A landscape with many peaks, sampled at points; each row gives a point and its height.
From any point a climber takes the steepest step (rise divided by distance) to one of its 2 nearest points. It stops when none of these is higher. Distance is the straight distance between rows; heights are no part of it.
J569: [ 54  42 -25  17   0  -9 -29 -31 -63 -44 -40  -4  26 -15 -39  11  14 -11
 -50  34  17  11]  (h 2.27)
J214: [-11   6 -13 -54  -6 -19  10  38 -28  20  16 -21 -15   8 -31   8  26 -10
   9   0  28 -44]  (h 6.39)
J886: [-24 -37 -44  15 -26  -5 -31  42  38  22  61 -13   7   3  36   8 -63  -5
  16 -29  41  -6]  (h 5.64)
J428: [ -1 -54 -31 -47  24  23 -14  -4 -33  11  -2 -20  38  11  58  29 -23 -18
 -10   3  30  -9]  (h 5.35)
J976: [ 17  39 -33  -3  -5  19 -40  27 -22 -23  -7  31  11   6 -78 -32  70  37
  31  -6 -16  -3]  (h 2.39)
J931: [ 65  43   1  13  27 -39   3  23 -47 -35  -1 -34 -16  10 -26  -2  53  12
  -7 -17  -7 -21]  (h 6.12)
J297: [-29  -8  29 -12  34 -67  57  49  -3  17  45  27 -30  27  35  33 -20  -5
  -7 -59 -23  -1]  (h 2.65)
J451: [-20 -57  35 -23  43  -1  88  20 -10  -8  -7  15  13   1   0  31  12  42
   4   0 -15  57]  (h 3.57)
J955: [-44  25 -11  14   4 -43  55  18 -10   0  54  35 -56  41   5  37   0  21
 -21  -4 -16  -8]  (h 2.26)
J398: [ 42   8   3   9  28 -10  12 -29 -49 -18  23  21 -13  -8   1  26  81 -10
 -59 -44   6  35]  (h 6.56)
J814: [  5  -4  10  17 -31  13  10 -34   7 -43 -50 -26  29 -19  -9  27 -40  16
 -22  39  17   7]  (h 4.36)
J311: [ 69  13   2 -31  32  11  -3   8  17  46 -78 -47  14  14 -17 -18 -14 -21
   6  17 -16  19]  (h 5.59)
J652: [ 36  15   7   4 -16   1 -10 -18  46 -52 -10  -9 -28  12 -16  66  23  36
  19 -21  -3 -60]  (h 2.47)
J822: [-59  14 -20 -19  43 -57  48 -26 -13  55 -19  22  64  23  13   6  62  -1
 -42 -26  -3   3]  (h 6.45)
J439: [-12   4  -9  37   7 -28   6 -72 -31 -18  11  -9  35  -5  24  19  71   2
 -44 -21   5 -11]  (h 7.31)
J670: [-73  -7   0  19 -17 -11  26 -15  36  44   0 -12   3   5 -17 -38  15   7
  27  -1 -16 -21]  (h 3.06)
J98: [ 44   0  27  -9  23 -11  10  17 -10  16  -5   2   3   9  -4  16  12 -21
 -56 -39   5  65]  (h 5.78)
J406: [ 66  55 -21 -38  19  22 -61 -20 -28   5 -58  15  33 -25 -45 -41   5 -39
 -35  37   8   8]  (h 1.97)
J834: [-27  -4  51  11  12 -37  57  51  -7 -10   2  45  -8  17 -14  30   7  33
  17 -41 -17  49]  (h 3.07)
J863: [  4  20  -8   5 -51   6 -47   6  59  21  26 -33   9  -5 -35 -23  11  -2
   4 -34  32 -31]  (h 6.53)
J997: [ -1  31 -38  18  -1  13  -5 -16 -74  21 -58  26 -27   7 -41  -6 -18 -48
   2  44   3  25]  (h 2.89)
J719: [ 18  15  -4 -26  45   5 -34  45 -58  22  45 -20 -17   2  17 -93  20 -35
  -6  23  17 -25]  (h 6.00)
J861: [ 50  -9   2 -12 -17  56 -31  31  43  23  38  46 -83 -34 -22  -8 -28 -26
  31  -2 -10  18]  (h 3.86)
J28: [ 24  -4 -28  -5 -18  46 -33  22 -16  -6  28  21 -48 -24 -72 -29  46  -3
  53  -1   1  -2]  (h 2.67)
J331: [ 60  25 -20  37  -4  30 -19 -15 -31 -51 -30  15 -43 -15 -59   5 -37   0
  31  26 -20   0]  (h 3.20)
J722: [ 12 -17 -20  11  42 -12 -26 -39 -17   4 -47 -32  70  29  67  25  -2   3
 -11  -3   1   1]  (h 6.11)
J13: [ -2 -36   2   1 -63  23 -27  40  66   1  74  12 -60 -43  -4  13 -24   1
  47   0   9 -14]  (h 3.33)
J246: [-61 -29  -8  50 -30 -19  13  18  23  14  74 -22 -23 -22  29 -39 -63  -5
  11   8   9 -14]  (h 5.04)
J298: [ -7 -49  40  11 -34  -8 -23  17  42  21  55 -46 -15 -52  33 -48 -33 -35
  21 -23  16 -27]  (h 4.90)
J208: [ 48   1  -7  18  11 -15  -8 -16  33  25 -40 -97  11  18  11 -19 -25 -10
 -13   6  14 -17]  (h 6.10)
J219: [ 28   2  10 -19 -15  13 -50 -24  47  18  66  -3  -7 -24  11 -26  38 -31
 -36 -40  16 -24]  (h 7.26)
J655: [-93 -32  -8  -9  -9  -1  15 -39  -1  56 -22  16  38 -11  22  -9   8 -36
  14 -13   8 -11]  (h 2.68)
J570: [ -9 -22  16  46 -10   2 -10  14 -80 -42  22  11 -58 -27  30  -7 -45 -25
  36  26  -2   4]  (h 2.80)
J62: [-22 -21 -26  31 -40   7  16 -52   7 -17  14 -36 -11  -9   3  26  -2   8
 -19  30  25 -42]  (h 5.02)
J978: [-40 -29  44  -5 -12 -18  64  30 -11  -1 -48 -38 -17 -14  26  23 -49 -11
  55   6 -12 -10]  (h 4.42)
J164: [-10 -11 -18   6 -27 -11  43  12 -18   9  38 -50 -43  -6 -36  -4  -7  -9
 -15  26  25 -17]  (h 5.63)
J544: [  9 -24 -37  34  28 -32 -26   9 -12 -32  -8 -21  64  38  30  39   9  47
  20 -45  12   8]  (h 6.81)
J537: [-23 -28   7  19 -34  19 -33  10  24   1  54  35 -33 -30 -11 -17  33   9
  58 -28 -11  -6]  (h 2.99)
J897: [  3  17 -16  23   7 -22 -20 -12 -28 -44  68 -10  -5   0  36  -3  27  12
 -43  -4  20 -41]  (h 6.57)
J615: [-49 -29 -31 -16  25 -39  12  18   9  21  44  -9  49  15   5   1  51  22
   6 -58   1 -34]  (h 7.43)
J593: [-40 -81  15 -31   9  -7  37  -4  -2  10  32  -9  21 -28   9  29  24  -6
   5 -46  15 -13]  (h 6.51)
J108: [ 36  47 -11   2   7  13 -53   5 -28 -58  36  32   0  12   8 -23  -4  23
 -37  18  -8  -5]  (h 5.75)
J63: [-10 -16 -33  -7 -20  72 -16 -18  49  19   2  22  10   7   6  -7 -49   9
  -9  28   5  45]  (h 5.33)
J542: [-14  40  38   7  -5 -47  16 -16  54 -16 -19 -13  67  20  10 -10 -25  41
 -57  19  -5  15]  (h 7.35)
J495: [  4  45 -20  27 -17  11 -54   2  31  50  -9 -16   8  17 -12 -66 -25 -25
   1   2  13  15]  (h 5.93)
J748: [ -9   4  51   2  -9   7  35 -12  28  47 -58 -14 -39 -17  27 -10 -44 -49
  27  -4 -27  16]  (h 3.84)
J913: [-48  -2  29  32 -37 -22  43   0 -32 -16  28   7 -87 -31  -7   2 -19 -10
  44  33 -28 -34]  (h 2.37)
J689: [-22  44  37 -44  29 -18   7  -7   2  38  13  25 -14  14  10 -40  52 -24
 -14 -17 -40 -23]  (h 5.54)
J595: [-28 -41   3 -14 -14  -1  -1  50  -7  -4  42  42 -50 -26  74  37 -55 -24
  62  -9  -9  -1]  (h 7.78)
J880: [-11  21  24  45 -23  21  10 -38 -23  21 -67  28 -28 -19 -10 -22 -29 -52
  13  20 -23  43]  (h 3.34)
J240: [ 16   8  23 -36 -17  23  44 -10  -8 -68  -3  32   6 -28 -49  37 -10  24
 -74  44  20  32]  (h 0.99)
J346: [  2  30 -15 -51   7  23 -46  35  -5  -2 -13  15  57   3 -47 -68  38  30
   9  34 -11   9]  (h 2.11)
J231: [ 69  40  24  14   0  10 -35  -8  23 -73  -6  16 -30  -5 -51  -2  10  40
  22  -3 -43 -30]  (h 2.79)
J867: [ 54 -16   6 -32  27  13 -19  -1  11  29 -65  -5  59   1 -11   8  15  -7
 -25 -11  13  64]  (h 5.00)
J545: [ 12   1 -21 -53   8 -17 -27  24 -16 -11  10 -19  56   1 -16  11  70  20
  -1 -33  33 -31]  (h 7.30)
J949: [ -5 -30 -11 -35   8  71  27 -25  34  -1 -41  21  23  -4 -28   8  12  36
  12  46 -18  33]  (h 4.23)
J649: [-14 -26   1  49  11 -10 -21  11 -53 -11  12 -10   3   1  26 -35  -3   4
  39  -3 -10  15]  (h 3.12)
J35: [ 70  53  -9  41  53 -26 -16  -9 -35 -37 -25 -28  -6  38  23 -12  10  17
 -16  15 -42  -6]  (h 5.71)
J69: [-32 -34 -53 -20 -22  36 -26  19  41  11   5 -16  31  23   9   4 -44  28
  34  15  26 -10]  (h 6.47)
J499: [-18  46 -38  45  14 -27  -8 -23 -59  -6 -38  11  27  25  -8 -13  21   3
 -23  34  -7  19]  (h 2.54)
J382: [ -1 -38  25 -56   3  14  23   8  28   3 -20  10  -5  -4  12  61   5   1
  33 -34  -1 -19]  (h 5.60)
J138: [ -4  13  -4  -9  -1  20 -18   4  26  -8  45  42 -16  23  35   2 -34   7
 -33   3 -10  14]  (h 4.82)
J242: [ -2  63 -15 -45  30 -45   6   6  -3  55 -27  -3  31  37   5  -5  70 -20
 -24 -28  -3 -26]  (h 5.80)
J388: [ 29   9  17  54   8  16 -55   3   1 -33   0 -24   3  11  33 -55 -43  14
  27  15 -23   4]  (h 3.35)
J347: [-37 -51   4 -51  39  32  49  -6 -25   6  -6  14  10   5  62  16 -20   0
  -4  32 -21  30]  (h 4.40)
J90: [ 18  -6   7  41 -17  46 -24 -18   2 -48 -55  -7  10 -12  -7 -21 -69  13
  40  50 -28  22]  (h 3.73)
J256: [-34 -10   0 -37 -32  25 -10  31   5   1 -11  40 -36   2  22  42 -38  -3
  77   6 -13 -33]  (h 6.25)
J772: [ 65  30 -13   2   4  31  37 -39  -9 -47 -17  40 -44 -10 -75  57   5  11
 -60  28  -5  22]  (h 1.42)
J502: [ -9  11  22 -40  -3 -18  -4 -54  -2  13 -55 -18  64 -17 -10  -3  43 -25
 -51  19  20 -23]  (h 1.25)
J482: [  7  22  17 -59 -12  42 -48 -36  -4   2 -23  18  25 -21  -2 -21   2 -32
 -26  33  14 -31]  (h 1.59)
J23: [ 25 -42  16 -22  -9  37  39 -22  17 -42   3  20  12 -21  -4  82   6  25
 -56   0  43  39]  (h 0.66)
J188: [  9  29  25 -14  55 -25  -2   8 -26  -4 -24 -16  -5  42  48 -30 -13   8
  21  24 -55 -34]  (h 5.22)
J75: [ 15  10 -22  17 -13  31 -27  18   5  42 -37 -16 -24   6   7 -32 -83 -47
  24  32  22  15]  (h 5.31)
J230: [-13  52  16 -18 -40 -29   1 -17 -11  -5 -21  24  39 -14 -57   2  30  -6
 -80  13  38   6]  (h 1.00)
J989: [ 16 -15  28  25  -9  12 -49  43  10  -6  29  23 -27 -11  67 -30 -80 -24
  45  -9  -8  18]  (h 6.43)
J7: [-45 -12  12 -32   9  -5  -2 -18  35  52  65  32 -17  -7  32 -18  36 -31
 -16 -40 -13 -22]  (h 6.31)
J192: [-46 -10 -32 -19  -5  17  40 -31  52  34 -22  -6  34  16 -41  19  49  40
  13  19   7 -20]  (h 3.48)
J584: [ 11  -4   9  21   5 -40   6  21  38  -9  17 -68  34  18  12 -28 -29  31
 -31  -9   8  -2]  (h 6.55)
J888: [ 15  41  -2  14  -6   5  45  -2  15  -9  16  45 -75  27 -35  49   0  15
 -31   6 -22  24]  (h 1.86)
J927: [  7  -8  31  14 -18   7 -50  27 -13  -2  50 -22 -28 -35  -4 -85 -11 -33
  14   8  16 -22]  (h 5.37)
J197: [  7  17 -18  26 -26  25  15  18  28  34  15  18 -81   5   0  -6 -64 -22
  22  32 -17  24]  (h 4.58)
J492: [-34 -29  45  22   1 -54  55   4 -23   5 -60 -26  39 -18  -1  16 -15  -7
  10 -18   5  27]  (h 5.01)
J823: [-21 -33 -16  13   3   9 -21  27  33 -32  26  12  39  34  24  20 -10  61
  50 -33 -17   7]  (h 7.65)
J956: [-21 -21 -34  36   4  -3  38 -38  33  33 -16   8 -20  34  28  76  -5   3
  19 -17  -5   3]  (h 0.21)
J49: [  2 -42   6  33 -23   9  60 -12  42 -31   2 -15 -17  -2  -4  79 -11  43
  -3 -22  17  17]  (h 0.43)
J397: [-34 -13  26  14  27 -42  59 -33  -6  12 -59  18  73   0 -12  36  58  26
  -5 -21   6  17]  (h 5.69)
J427: [ 30  39  -2 -11  31 -36 -22  32 -45  16  21 -46  10  -3 -14 -68  74 -20
  -9 -33   9 -16]  (h 6.54)

Where does a climber stop that starts at each point below?
J49 -> J823
J28 -> J219
J834 -> J823
J570 -> J615
J231 -> J615
J406 -> J822
J230 -> J822

Call two points neighbours if one is among the 2 nearest of the other. Go from one point of each pair to the other, from neighbour to neighbour, staying as high as possible. Name the lowest point that can't be avoided.
J542, J439 -> J867
J823, J439 -> J138
J595, J439 -> J814
J823, J427 -> J298
J595, J615 -> J382
J822, J219 -> J689
